Points on a hilly landscape, in no order, each with its height.
A climber steps from a point to the highest of its 4 nearest points, and stops where none of them is higher. Distance is the straight distance between rows; heights are no part of it.
q_394 (h 18): [ 0.16  0.35  1.24 -0.15  0.30  0.14 -0.81  0.42 -0.08 -0.71  1.65 -0.20
 -0.08  0.16  0.25  0.72  0.37  0.52 -1.58  0.04  0.98 -0.48  0.22 -1.58
 -1.80 -1.06  0.93  0.38 -2.71 -0.18 -1.44 -2.11  0.23 -0.76 -0.64]
q_233 (h 182): [ 0.65 -0.91  0.09  0.53 -0.42  0.49 -0.16  0.87  1.00 -0.25  0.28  0.18
  0.32  0.15 -0.84  0.13  0.91  0.09 -0.47  1.30  0.74 -0.83  1.17 -0.72
 -0.90 -0.15  1.34  0.16 -1.01  0.36 -0.89 -0.97 -0.23 -0.23 -0.21]
q_498 (h 78): [ 0.96  1.48 -2.46 -1.29  0.28 -3.10 -0.01 -2.44  0.00  1.58 -2.82 -0.85
  1.21 -1.93  0.34  1.58 -0.06 -1.51  1.52  0.10 -0.69 -0.12 -3.00  4.53
  5.19 -1.51 -2.64 -0.86  2.00  0.29  2.12  1.88  2.84  1.83  3.64]
q_947 (h 567): [-1.18 -2.28  2.38  2.56 -1.12  2.95  0.10  2.29  0.82 -2.36  3.30  1.31
 -2.30  3.05  0.56 -1.42 -0.87  2.13 -1.07 -1.10 -1.19  1.55  2.97 -3.83
 -4.54  1.38  1.90  0.40 -0.17 -1.32 -1.75 -2.01 -3.63 -2.34 -4.01]
q_140 (h 35): [-1.19 -1.43  4.16  0.09  1.01  3.88 -0.09  1.44  0.26 -3.34  4.72  0.61
 -2.25  2.93 -0.01 -1.43  0.49  1.70 -1.18 -1.74 -0.71  1.72  1.73 -4.91
 -5.04  1.40  1.67  1.70 -1.56 -1.38 -2.35 -2.60 -2.61 -2.77 -4.59]
q_852 (h 548): [-1.28  0.87  3.13 -2.11  2.76  0.61 -0.37 -0.01 -1.76 -1.72  3.62 -1.25
 -0.96  0.64  0.51  1.07  0.09  0.71 -2.25 -1.88  2.09  1.13 -1.49 -4.47
 -2.82 -2.08 -0.55  0.74 -3.79 -1.48 -1.43 -1.93  0.28 -1.97 -3.05]
q_264 (h 21): [ 0.74  1.70 -1.71 -1.55  0.60 -2.90 -0.01 -1.74 -0.06  1.92 -2.44 -1.35
  0.90 -2.03  0.42  0.74 -0.35 -1.35  0.91 -0.30 -0.48  0.07 -2.29  3.19
  3.97 -0.89 -2.61 -1.17  0.97  0.26  2.19  1.82  2.65  2.09  2.65]
q_564 (h 395): [ 0.74 -1.00 -1.76  1.70 -1.79  0.14  0.31  0.45  1.22  0.38 -0.57  0.70
  0.35  0.20 -0.84 -1.63  0.98 -0.22  0.75  1.61 -0.16 -1.18  2.07  0.37
  0.07  0.43  1.02  0.24  1.50  1.02 -0.07  1.26 -0.58  0.57  0.08]
q_661 (h 547): [-1.49  0.52  4.23 -2.66  4.18  1.55 -0.93  0.38 -1.78 -2.09  4.72 -1.49
 -2.30  1.28 -0.70  0.90  0.74  1.48 -1.86 -2.65  2.16  1.80 -1.52 -5.67
 -3.50 -0.84  0.05  1.60 -4.37 -1.61 -1.25 -2.50  0.06 -2.79 -4.19]
q_186 (h 55): [ 0.25  2.16 -2.81 -1.79  1.26 -3.23 -1.07 -2.58 -0.91  2.05 -3.83 -1.69
  2.36 -2.40 -0.59  2.35  0.92 -2.42  0.96  0.36 -0.15 -0.69 -4.18  5.80
  7.46 -2.41 -3.24 -0.60  1.30  0.27  2.21  2.77  2.99  1.31  4.23]
q_286 (h 568): [ 0.13 -1.11 -2.03  2.85 -2.74  0.47  0.43  0.91  1.43  0.26 -0.87  1.56
 -0.11  0.62 -0.58 -2.57  0.98  0.22  1.48  1.11 -0.97 -1.39  2.77 -0.34
  0.17  0.96  1.26  0.11  2.89  0.95 -0.07  1.60 -0.80  0.09  0.25]
q_53 (h 199): [ 0.37 -0.69 -1.15 -0.43 -0.43 -1.16  0.84 -0.90  0.76  1.64 -1.41 -0.39
  1.20 -1.00  0.06 -0.57  0.44 -0.84  0.71  0.66 -0.14 -0.35  0.33  1.67
  0.92  1.11 -0.73 -0.15  1.16  0.87  0.81  1.44  0.45  2.06  1.67]
q_853 (h 153): [ 0.51  1.90 -1.07 -2.36  1.09 -2.86 -0.24 -1.74  0.19  1.42 -2.27 -2.14
  1.03 -2.01 -0.07  1.42 -0.37 -1.19  0.84 -0.43  0.12 -0.13 -2.12  2.69
  4.24 -1.18 -2.49 -1.59  0.25 -0.41  1.92  1.43  3.11  1.67  2.23]
q_218 (h 449): [ 0.35  0.09 -2.87  2.13 -2.43 -1.21  1.29 -1.66 -0.39  1.94 -4.25  1.86
  1.34 -1.22  0.43 -0.68 -0.76 -1.20  2.85  1.98 -1.22 -0.33 -0.82  4.78
  2.55  1.03 -0.62 -0.17  4.85  1.44  1.21  2.50  0.39  1.07  2.72]
q_102 (h 475): [-1.54 -0.25  4.33 -1.90  3.62  2.43 -0.77  0.74 -1.20 -2.79  5.13 -0.83
 -2.27  1.83 -0.72  0.13  0.37  1.74 -1.41 -2.89  1.04  1.82 -0.81 -5.79
 -4.42 -0.23  0.62  2.21 -3.55 -1.50 -1.73 -2.76 -0.57 -3.01 -4.46]
q_685 (h 317): [ 0.29 -0.93  1.69  1.93 -1.29  1.54  0.56  1.19  0.16 -1.71  2.02  1.11
 -1.37  1.44  0.35 -0.71 -1.17  1.63 -0.73 -0.44 -0.42  0.89  2.58 -2.29
 -3.10  0.74  1.68  0.67 -0.77 -1.17 -1.51 -2.58 -1.43 -1.91 -2.86]
q_318 (h 371): [ 0.46  0.20 -3.35  2.08 -2.28 -0.67  1.31 -1.23 -0.65  2.18 -4.31  2.27
  1.10 -1.76  0.63 -0.09 -0.53 -1.53  2.71  2.94 -1.74 -0.31 -1.08  5.54
  3.02  0.59 -0.68 -0.27  5.35  1.91  1.40  2.50  0.42  1.12  3.27]
q_96 (h 138): [ 0.42 -0.27  0.11 -0.65  0.48 -0.18 -0.63  0.63  0.64 -0.22  0.66 -0.64
  0.75  0.11 -0.60  0.37  0.71 -0.21 -1.00  0.60  1.16 -0.77  0.01  0.07
 -0.30 -0.39  0.60  0.03 -2.07  0.38 -0.45 -0.86  0.01  0.33  0.50]
q_101 (h 564): [-0.31 -0.89 -2.75  2.05 -3.22 -0.89  1.13 -0.76 -0.04  1.76 -3.26  1.84
  1.36 -1.13  0.03 -1.30 -0.46 -0.84  2.99  1.66 -1.33 -1.02  0.29  3.24
  1.86  1.54 -0.20 -0.15  4.46  1.72  1.24  2.66 -0.25  1.27  1.75]
q_208 (h 327): [ 0.43  0.23 -0.97 -1.71  1.08 -0.55  0.07 -0.46  0.96  1.59 -1.10 -1.33
  0.80 -0.99 -0.03  0.19  0.50 -0.77  0.01 -0.05  0.03 -0.23 -0.40  1.16
  1.32  0.54 -0.76 -1.03 -0.39  0.46  1.45  1.42  1.03  2.22  1.60]
q_616 (h 383): [-0.72 -0.13  3.21 -1.54  2.32  1.38 -0.39  0.64 -1.34 -1.52  4.05 -0.50
 -1.51  1.05  0.09  0.56 -0.08  1.31 -1.90 -1.63  0.62  1.95 -0.17 -4.72
 -3.87 -0.66  0.14  1.59 -3.27 -1.22 -1.53 -2.53 -0.44 -2.68 -4.14]
q_755 (h 579): [-0.15  1.09  1.08 -1.93  1.92  0.10 -1.43  0.60 -0.44 -0.60  0.75 -1.62
  0.54  0.11 -0.03  1.34  0.52  0.05 -1.38 -0.85  1.53 -0.85 -1.10 -0.68
 -0.46 -1.00  0.09 -0.71 -3.06 -0.34 -0.22 -1.21  0.14  0.49  1.01]
q_221 (h 610): [ 1.26  1.00 -3.14 -0.08 -0.70 -2.43  0.49 -1.94 -0.18  2.16 -3.49  0.80
  1.33 -1.79  0.75  0.99  0.00 -1.71  1.99  1.49 -1.05 -0.28 -2.44  5.43
  4.30 -0.49 -1.81 -0.48  3.23  0.64  1.89  2.03  2.06  1.73  4.02]
q_442 (h 44): [-0.11 -0.26  1.41  0.59 -0.34  0.41 -0.20  0.66 -0.43 -1.07  1.54 -0.12
 -0.42  0.51  0.31  0.72 -0.08  0.97 -1.50 -0.23  0.67 -0.16  0.65 -2.15
 -2.08 -0.63  0.94  0.54 -2.21 -0.58 -1.58 -2.62 -0.31 -1.72 -1.67]
q_954 (h 246): [ 0.76  1.77 -0.88 -3.00  1.84 -2.15 -0.40 -0.96  0.24  1.34 -1.63 -2.74
  0.53 -1.63 -0.11  1.56 -0.37 -0.65 -0.03 -0.83  0.39  0.11 -1.32  1.58
  2.84 -0.75 -2.03 -1.44 -0.67 -0.18  1.93  1.80  2.39  2.14  1.93]
q_41 (h 494): [-1.53  0.27  4.66 -2.53  4.51  2.07 -1.07  0.31 -1.51 -2.43  5.20 -1.21
 -2.59  1.46 -0.69  0.66  0.22  1.48 -1.92 -2.94  1.69  1.46 -1.56 -6.05
 -3.49 -0.23  0.46  2.12 -4.20 -1.33 -1.42 -2.59 -0.23 -2.80 -4.50]
q_522 (h 406): [ 0.34 -1.18  1.14  2.83 -1.85  1.20  0.19  1.27  0.62 -1.14  1.11  1.55
 -1.69  1.71  0.14 -0.69 -0.68  1.76 -0.33 -0.04 -0.41 -0.03  2.79 -1.73
 -2.00  0.49  2.70  0.47 -0.23 -0.62 -1.24 -2.17 -1.34 -1.78 -2.11]
q_851 (h 513): [ 0.25  1.36  1.04 -2.48  2.97  0.12 -1.48  0.55 -0.16 -0.48  0.51 -1.80
  0.43 -0.26 -0.36  1.58 -0.05 -0.29 -1.71 -1.38  1.67 -0.64 -1.51  0.00
  0.35 -0.99 -0.45 -0.84 -3.20 -0.31  0.08 -0.74  0.30  0.81  1.07]
q_845 (h 291): [-1.12  1.26  2.26 -2.03  1.75  0.25 -1.10  0.27 -1.71 -1.63  2.67 -1.26
 -0.34  0.87  0.66  1.34 -0.29  0.18 -2.46 -1.43  1.97  0.00 -1.64 -2.85
 -1.83 -2.15 -0.49 -0.17 -3.82 -1.34 -1.32 -1.74  0.07 -1.46 -1.50]
q_577 (h 258): [ 0.48  1.14 -0.61 -2.72  2.05 -1.12 -0.15 -0.29  0.41  1.35 -1.16 -2.01
  0.91 -1.48 -0.44  0.99 -0.23 -0.71 -0.07 -0.55  0.44  0.13 -0.86  1.23
  1.62 -0.22 -1.09 -1.10 -1.35  0.13  1.56  0.97  1.49  2.05  1.45]
q_309 (h 458): [ 0.34 -1.13 -1.57  2.80 -2.52  0.92  0.20  1.28  1.59 -0.23  0.00  1.45
 -0.71  0.79 -0.87 -1.91  1.02  0.36  0.91  1.42 -0.87 -1.04  2.86 -0.61
 -0.34  0.55  2.17 -0.09  1.97  0.49 -0.32  0.73 -0.89 -0.12 -0.07]
q_425 (h 374): [ 0.75  1.98  0.90 -3.70  3.31 -0.23 -1.46  0.69 -0.28  0.41 -0.75 -2.66
  0.43 -0.72 -0.69  1.80 -0.42 -0.27 -1.11 -1.59  1.27 -0.56 -1.53  0.72
  1.44 -1.20 -0.92 -1.13 -2.62 -0.17  0.83  0.35  1.59  0.91  1.46]
q_981 (h 197): [ 1.58  0.63 -4.28  1.08 -1.61 -1.28  1.12 -1.84 -0.20  2.68 -4.01  1.86
  1.43 -1.65  0.23  0.52 -0.32 -2.03  2.32  2.72 -1.60 -0.37 -1.99  6.38
  4.08 -0.60 -1.68 -0.49  5.00  1.06  1.86  2.93  1.46  1.18  4.62]
q_169 (h 148): [-0.06 -0.10  1.87 -0.52  0.73  0.46 -0.37  0.29 -0.99 -1.30  2.56 -0.27
 -0.59  0.65  0.35  0.96 -0.17  1.04 -2.05 -0.82  0.83  0.59  0.32 -3.23
 -2.55 -1.02  0.16  0.31 -2.80 -0.81 -1.70 -2.56  0.07 -1.82 -2.43]
q_359 (h 608): [-0.06 -1.10 -2.39  2.50 -3.35 -0.56  0.75 -0.61  0.20  1.11 -2.80  1.74
  1.37 -0.52 -0.02 -2.12 -0.01 -0.82  2.69  1.45 -1.58 -1.47  1.23  2.17
  1.66  1.77  0.01 -0.23  4.22  1.54  0.97  2.71 -0.83  0.99  1.08]
q_70 (h 565): [-0.34 -1.30 -2.29  2.53 -3.43 -0.30  0.51  0.15  0.60  0.81 -1.75  1.81
  0.80 -0.17 -0.19 -2.64  0.57 -0.26  2.13  1.17 -1.21 -1.38  2.16  1.03
  1.09  1.65  0.14 -0.22  3.71  1.06  0.34  2.38 -1.13  0.99  0.80]
q_939 (h 486): [ 0.02  1.87  1.66 -2.67  3.36  0.07 -1.77  0.61 -0.96 -1.19  0.90 -2.16
  0.55 -0.51 -0.17  2.01 -0.22 -0.11 -1.81 -1.80  2.11 -0.93 -1.74 -0.86
  0.49 -1.66 -0.42 -0.66 -3.89 -0.58 -0.40 -0.72  0.39  0.46  0.42]
q_744 (h 184): [ 0.61  0.56 -2.15 -0.46 -0.87 -2.13  1.20 -1.65  0.49  1.90 -2.63  0.35
  1.44 -1.94  0.50  0.68 -0.39 -1.27  1.70  0.56 -1.01  0.04 -1.92  3.77
  3.12  0.45 -1.66 -0.62  2.76  0.75  1.55  1.70  2.09  2.11  3.05]
q_794 (h 268): [ 0.50  0.09 -2.19  0.53 -1.83 -1.28  1.12 -1.70  0.06  2.01 -3.31  1.08
  1.25 -1.55  0.61 -0.17 -0.62 -1.15  2.27  1.25 -1.01 -0.27 -1.31  3.61
  2.21  0.97 -0.98 -0.35  3.26  0.87  1.29  2.20  0.90  1.97  2.57]
q_342 (h 7): [-0.52  0.54  1.39 -1.06  0.74 -0.13 -1.22  0.40 -0.66 -1.09  1.78 -0.52
  0.26  0.43  0.10  1.13  0.23  0.38 -1.87 -0.36  1.48 -0.63 -0.71 -1.56
 -1.11 -1.47  0.29  0.21 -3.23 -0.35 -1.27 -2.15 -0.31 -0.46 -0.34]
q_160 (h 367): [ 0.35 -0.92 -1.85  1.00 -1.85 -0.31  0.71 -0.20  1.22  0.92 -1.39  0.33
  1.34 -0.48 -0.58 -1.65  0.87 -0.93  1.15  1.33 -0.72 -0.88  1.39  0.97
  0.64  1.21  0.09  0.09  1.91  1.09  0.55  2.02 -0.31  1.41  0.69]
q_408 (h 355): [ 0.78  0.34 -2.95  1.32 -1.84 -1.31  1.02 -1.61 -0.19  1.93 -3.85  1.72
  1.15 -1.49  0.72 -0.14 -0.47 -1.62  2.60  2.23 -1.48 -0.06 -1.68  5.22
  2.92  0.41 -1.24 -0.24  4.37  1.49  1.60  2.09  0.81  1.46  3.48]
q_146 (h 72): [ 0.39 -0.30  0.96  0.67 -0.49  0.32 -0.38  0.47 -0.39 -1.24  1.57  0.21
 -0.37  0.64  0.03  0.54 -0.16  0.80 -1.46  0.50  0.47 -0.12  0.93 -1.67
 -1.70 -0.49  1.08  0.67 -1.76 -0.19 -1.40 -2.05 -0.11 -1.34 -1.25]
q_534 (h 89): [ 0.41  2.43 -1.78 -2.81  0.83 -3.77 -0.86 -2.16 -0.49  1.15 -2.68 -2.42
  1.25 -2.13 -0.09  2.26 -0.24 -1.66  0.94 -0.28 -0.09 -0.16 -3.18  3.12
  5.75 -1.64 -2.89 -1.33  0.48 -0.09  2.27  1.81  3.12  1.56  3.09]
q_679 (h 249): [ 0.45 -1.11 -1.43  0.48 -0.83  0.15  0.19  0.41  1.42  0.55 -0.57 -0.19
  0.87 -0.08 -0.64 -0.85  1.14 -0.69  0.26  1.09  0.23 -0.93  1.39  0.61
  0.26  0.54  0.76  0.12  0.70  1.05 -0.30  1.05 -0.28  0.97  0.62]
q_513 (h 85): [-0.44  0.60  1.77 -0.68  0.93  0.01 -0.86  0.25 -1.12 -1.13  2.10 -0.48
 -0.03  0.53  0.42  0.84 -0.08  0.50 -1.99 -0.69  1.41 -0.50 -0.31 -2.43
 -1.56 -1.53  0.26  0.05 -3.31 -1.00 -1.27 -2.15  0.10 -1.29 -1.02]
q_107 (h 549): [ 0.70 -0.81 -0.71  3.09 -2.09  0.90  0.00  1.50  1.24 -0.56  0.19  1.71
 -1.37  0.92 -0.46 -1.91  0.56  1.09  0.59  1.06 -0.42 -0.81  2.72 -1.10
 -0.74  0.43  2.47 -0.06  1.11  0.48 -0.32 -0.46 -1.27 -0.65 -0.79]
q_798 (h 445): [ 0.38 -1.03 -0.01  3.45 -2.28  1.38  0.12  1.86  1.20 -1.32  0.67  2.44
 -2.00  1.49  0.00 -1.31 -0.49  1.62  0.28  0.59 -0.52 -0.28  3.26 -1.33
 -1.97  0.51  2.72 -0.01  0.81 -0.27 -0.94 -1.75 -1.57 -1.47 -1.39]
q_953 (h 230): [-0.17 -0.79  2.06  0.87 -0.77  1.28  0.34  0.97 -0.33 -1.66  2.27  0.81
 -1.16  1.15  0.23 -0.03 -0.70  1.62 -1.36 -0.90 -0.33  1.04  1.92 -3.01
 -3.00  0.20  0.72  0.67 -1.71 -1.21 -1.54 -2.44 -1.07 -2.31 -3.22]
q_771 (h 226): [ 0.70  0.15 -2.38  0.41 -1.58 -1.95  1.44 -1.89  0.23  1.69 -3.01  0.48
  1.01 -1.77  0.69  0.20 -0.48 -1.17  2.09  1.28 -0.97 -0.24 -1.55  4.37
  2.83  0.27 -1.29 -0.43  2.90  0.87  1.63  1.90  1.36  1.96  2.97]
q_327 (h 284): [ 0.49 -0.10 -4.10  2.94 -3.11 -0.43  0.73 -1.26 -0.54  2.88 -4.65  2.47
  1.02 -1.64  0.43 -0.12 -0.64 -1.51  3.21  3.79 -1.95 -0.37 -0.67  5.97
  3.14  0.12 -0.94 -0.80  6.26  1.89  1.50  3.20 -0.27  0.43  3.77]
q_681 (h 314): [ 0.61 -0.90 -0.93  1.40 -1.46  0.47  0.09  0.89  1.28  0.17 -0.70  0.48
  0.20  0.44 -0.99 -0.94  1.30 -0.22  0.32  1.39  0.21 -1.11  1.49 -0.10
  0.03  0.49  1.37  0.05  0.60  0.81 -0.40  0.06 -0.44  0.14  0.19]
q_358 (h 466): [-0.78  1.88  1.74 -2.64  2.85  0.01 -1.54  0.31 -1.17 -1.19  1.28 -1.92
  0.53  0.12  0.42  1.57 -0.30 -0.27 -2.45 -1.85  1.82 -0.71 -1.89 -0.96
 -0.56 -1.67 -0.40 -0.91 -4.01 -0.70 -1.17 -1.15  0.19 -0.20  0.11]
q_573 (h 316): [ 0.47 -1.30 -1.62  1.23 -1.96  0.03  0.55  0.19  1.22  0.49 -1.21  0.71
  0.79 -0.14 -0.57 -1.59  0.78 -0.65  1.07  1.18 -0.51 -1.03  2.01  0.68
  0.47  0.77  0.65  0.29  1.56  1.12  0.12  1.56 -0.56  0.94  0.64]
q_401 (h 331): [-0.73  0.57  2.59 -1.06  1.66  0.41 -0.28  0.38 -1.32 -1.35  3.10 -0.68
 -0.95  1.07  0.30  0.93 -0.19  1.02 -1.84 -1.52  1.17  1.31 -0.63 -4.09
 -2.87 -1.01  0.09  0.55 -3.30 -1.04 -1.51 -2.11 -0.18 -2.43 -2.79]
q_737 (h 228): [ 0.62  1.27 -0.98 -2.46  1.62 -1.58  0.03 -0.44  0.36  1.35 -1.38 -1.87
  0.54 -1.10  0.08  0.95 -0.28 -0.55 -0.02 -0.79  0.04 -0.17 -1.38  1.71
  2.53 -0.08 -1.81 -1.46 -0.71  0.16  1.86  1.42  1.70  2.08  1.77]
q_380 (h 543): [-0.14 -0.94 -2.00  1.86 -2.66 -0.65  0.75 -0.44  0.48  0.74 -1.90  1.16
  1.21 -0.38 -0.09 -2.04  0.03 -0.91  1.85  1.27 -1.18 -1.28  1.58  1.40
  0.93  1.58  0.04  0.14  3.19  1.49  0.61  2.71 -0.81  1.25  1.19]
q_434 (h 191): [-0.84 -1.20  2.29  1.58 -0.83  2.17  0.46  1.68  0.04 -2.23  2.79  1.00
 -1.67  2.31  0.36 -0.63 -0.68  2.02 -1.32 -0.96 -0.95  1.36  2.43 -3.29
 -3.80  1.07  1.30  0.52 -0.61 -1.77 -1.62 -2.60 -2.12 -2.31 -3.65]
q_641 (h 315): [ 0.91  0.18 -4.07  2.10 -2.12 -0.82  1.19 -1.34 -0.35  2.77 -4.26  1.98
  1.14 -1.50  0.61 -0.10 -0.38 -1.88  2.55  3.02 -1.63 -0.14 -1.13  5.96
  3.55 -0.02 -1.12 -0.61  5.53  1.74  1.79  2.88  0.57  0.63  4.11]
q_915 (h 300): [-0.39 -1.80  1.18  3.65 -1.99  1.84  0.07  1.84  0.90 -1.61  1.75  2.04
 -2.18  2.45  0.25 -1.71 -1.24  2.40 -0.27 -0.73 -0.73  0.69  3.57 -2.24
 -3.19  1.42  2.88  0.30  0.37 -1.01 -1.44 -2.20 -3.12 -1.97 -2.78]
q_968 (h 446): [-0.15 -0.38 -2.97  2.79 -3.48 -0.71  0.81 -0.80 -0.58  2.06 -4.11  2.34
  1.72 -0.99  0.42 -1.42 -0.63 -0.82  3.18  2.39 -1.90 -0.73  0.12  4.34
  2.13  1.44  0.03 -0.17  5.50  1.94  1.37  2.85 -0.96  0.87  2.53]
q_215 (h 414): [-1.81  1.24  4.37 -3.17  5.04  1.51 -1.00  0.24 -2.32 -2.27  4.11 -2.40
 -2.72  0.98 -0.28  0.77  0.58  1.04 -2.14 -3.00  2.98  1.35 -2.44 -5.46
 -3.01 -1.75 -0.12  1.28 -4.72 -1.92 -1.42 -1.97  0.05 -2.46 -4.14]
q_495 (h 472): [ 0.29  0.80  0.42 -1.91  2.18 -0.28 -1.04  0.27  0.17  0.43  0.12 -1.44
  0.49 -0.40 -0.36  1.25  0.40 -0.36 -1.20 -0.37  1.34 -0.44 -0.79  0.46
  0.64 -0.64  0.06 -0.83 -2.38  0.05 -0.09 -0.41  0.04  1.17  1.02]
q_403 (h 183): [ 0.34 -0.75 -0.50 -0.35  0.07 -0.29 -0.32  0.22  0.97  0.46 -0.21 -0.47
  1.02 -0.36 -0.45 -0.02  1.07 -0.55 -0.35  0.73  0.33 -0.59  0.21  0.46
  0.26  0.20  0.57  0.08 -0.84  0.97  0.17  0.09 -0.05  1.29  0.80]
q_735 (h 25): [ 0.65  1.18 -1.32 -1.54  0.56 -2.28  0.51 -1.46  0.55  1.78 -2.27 -1.23
  0.87 -1.61  0.24  0.75 -0.24 -0.81  0.89 -0.14 -0.29  0.00 -1.82  2.64
  3.07 -0.43 -2.13 -1.08  0.69  0.18  2.20  1.57  2.40  2.15  2.56]
q_228 (h 633): [ 0.45 -0.03 -0.75 -1.45  1.06 -0.28  0.01 -0.18  0.85  1.23 -0.61 -0.94
  1.13 -0.44 -0.15  0.26  1.04 -0.37 -0.40 -0.08  0.42 -0.50 -0.19  1.03
  0.65  0.24 -0.19 -0.40 -0.71  0.50  0.22  0.77  0.43  1.70  1.05]
q_474 (h 214): [-0.38 -1.22  2.04  2.81 -1.47  1.80  0.41  1.48  0.29 -1.59  2.25  1.54
 -2.01  2.09  0.54 -0.88 -1.40  1.78 -1.10 -0.79 -0.90  1.16  3.04 -2.83
 -3.17  0.92  2.06  0.42 -0.24 -1.38 -1.72 -2.43 -2.45 -2.17 -3.41]
q_810 (h 404): [ 0.21  0.06 -0.29 -1.64  1.40 -0.35 -0.38  0.19  0.38  0.89 -0.35 -1.26
  0.73 -0.55 -0.52  0.43  0.73 -0.26 -0.53 -0.18  0.73 -0.38 -0.67  0.62
  0.69  0.30 -0.09 -0.62 -1.29  0.49  0.71  0.24  0.40  1.94  1.29]
q_250 (h 179): [-1.15 -2.07  3.18  1.26 -0.11  3.83  0.06  1.92  0.23 -3.08  3.97  0.81
 -2.26  3.03  0.50 -1.25 -0.30  1.62 -1.26 -1.44 -0.78  1.77  2.52 -4.36
 -4.74  1.65  1.82  1.13 -0.78 -1.41 -1.87 -2.36 -3.39 -2.49 -4.25]
q_478 (h 329): [-1.00 -0.83  3.81 -0.70  2.38  2.13 -0.34  0.84 -0.65 -2.46  4.28 -0.06
 -1.81  1.77 -0.34  0.04 -0.04  1.46 -1.79 -2.03 -0.12  2.15  0.36 -5.14
 -4.00  0.44  0.59  1.92 -2.72 -1.34 -1.64 -2.58 -1.04 -2.94 -4.12]
q_296 (h 88): [-0.87 -1.45  3.73 -0.16  1.28  3.45 -0.14  1.22 -0.19 -2.65  4.06  0.37
 -2.20  2.19 -0.02 -0.71 -0.30  1.60 -1.77 -1.86 -0.60  2.39  1.06 -4.56
 -4.58  0.84  1.00  2.02 -1.86 -1.77 -1.86 -2.22 -1.88 -2.73 -4.44]
q_952 (h 298): [ 0.71  1.62 -0.03 -3.31  2.77 -1.34 -0.87  0.14  0.03  1.25 -1.10 -2.54
  0.36 -1.46 -0.43  1.51 -0.09 -0.43 -0.24 -0.86  0.54 -0.04 -1.27  1.18
  2.12 -1.21 -1.31 -1.34 -1.64 -0.20  1.86  1.13  1.80  1.88  1.62]
q_895 (h 193): [ 0.51  0.44 -1.94 -0.27 -0.90 -2.12  1.24 -1.84  0.36  1.95 -2.58 -0.12
  1.17 -1.70  0.34  0.33 -0.53 -1.07  1.66  0.58 -0.79 -0.16 -1.62  3.35
  2.46  0.49 -1.63 -0.65  1.83  0.54  1.70  1.35  1.71  2.31  2.67]
q_749 (h 351): [ 0.02 -0.50 -1.78 -0.07 -1.07 -0.96  1.33 -1.14  0.54  1.59 -2.45  0.50
  1.03 -1.17  0.13 -1.11 -0.04 -0.99  1.34  0.84 -0.63 -0.14  0.12  2.33
  1.52  1.24 -0.97 -0.25  2.10  0.99  1.15  1.86  0.36  2.01  1.32]
q_295 (h 490): [-0.16 -0.57 -1.78  1.37 -2.41 -0.58  1.28 -0.85  0.51  1.21 -2.43  0.87
  1.29 -1.04 -0.11 -1.61  0.12 -0.93  1.53  1.25 -0.71 -0.66  0.99  2.02
  1.20  1.70 -0.47 -0.02  2.84  1.32  0.59  2.29  0.06  1.51  1.39]
q_496 (h 462): [ 0.69 -0.91  0.37  2.39 -2.00  0.79  0.34  1.22  0.84 -1.24  0.89  1.12
 -1.19  1.04 -0.20 -0.54 -0.28  0.87 -0.40  0.88  0.04 -0.37  2.40 -1.56
 -1.36  0.16  2.05  0.42 -0.23 -0.41 -1.22 -1.86 -1.04 -1.29 -1.22]
q_32 (h 659): [-1.73  1.48  3.10 -2.62  3.92  0.79 -1.00  0.37 -2.29 -1.92  3.90 -1.89
 -1.00  1.03  0.16  1.36  0.04  0.73 -2.45 -2.22  2.69  1.11 -1.96 -4.75
 -2.64 -2.03 -0.64  0.79 -3.94 -1.79 -1.26 -1.82  0.36 -2.31 -3.19]
q_649 (h 584): [-2.12 -2.43  3.02  2.70 -1.20  3.91 -0.18  2.21  0.68 -2.58  3.91  1.80
 -2.46  3.92  0.68 -1.98 -0.06  2.06 -1.20 -1.18 -1.26  1.67  3.05 -4.50
 -4.70  2.06  2.56  0.73  0.09 -1.20 -1.86 -2.04 -4.38 -2.16 -4.49]

For each start below, name the point where the climber stops.
q_853 => q_755
q_394 => q_32
q_478 => q_32
q_953 => q_107
q_641 => q_359
q_442 => q_32
q_735 => q_228
q_771 => q_359
q_895 => q_359
q_327 => q_359
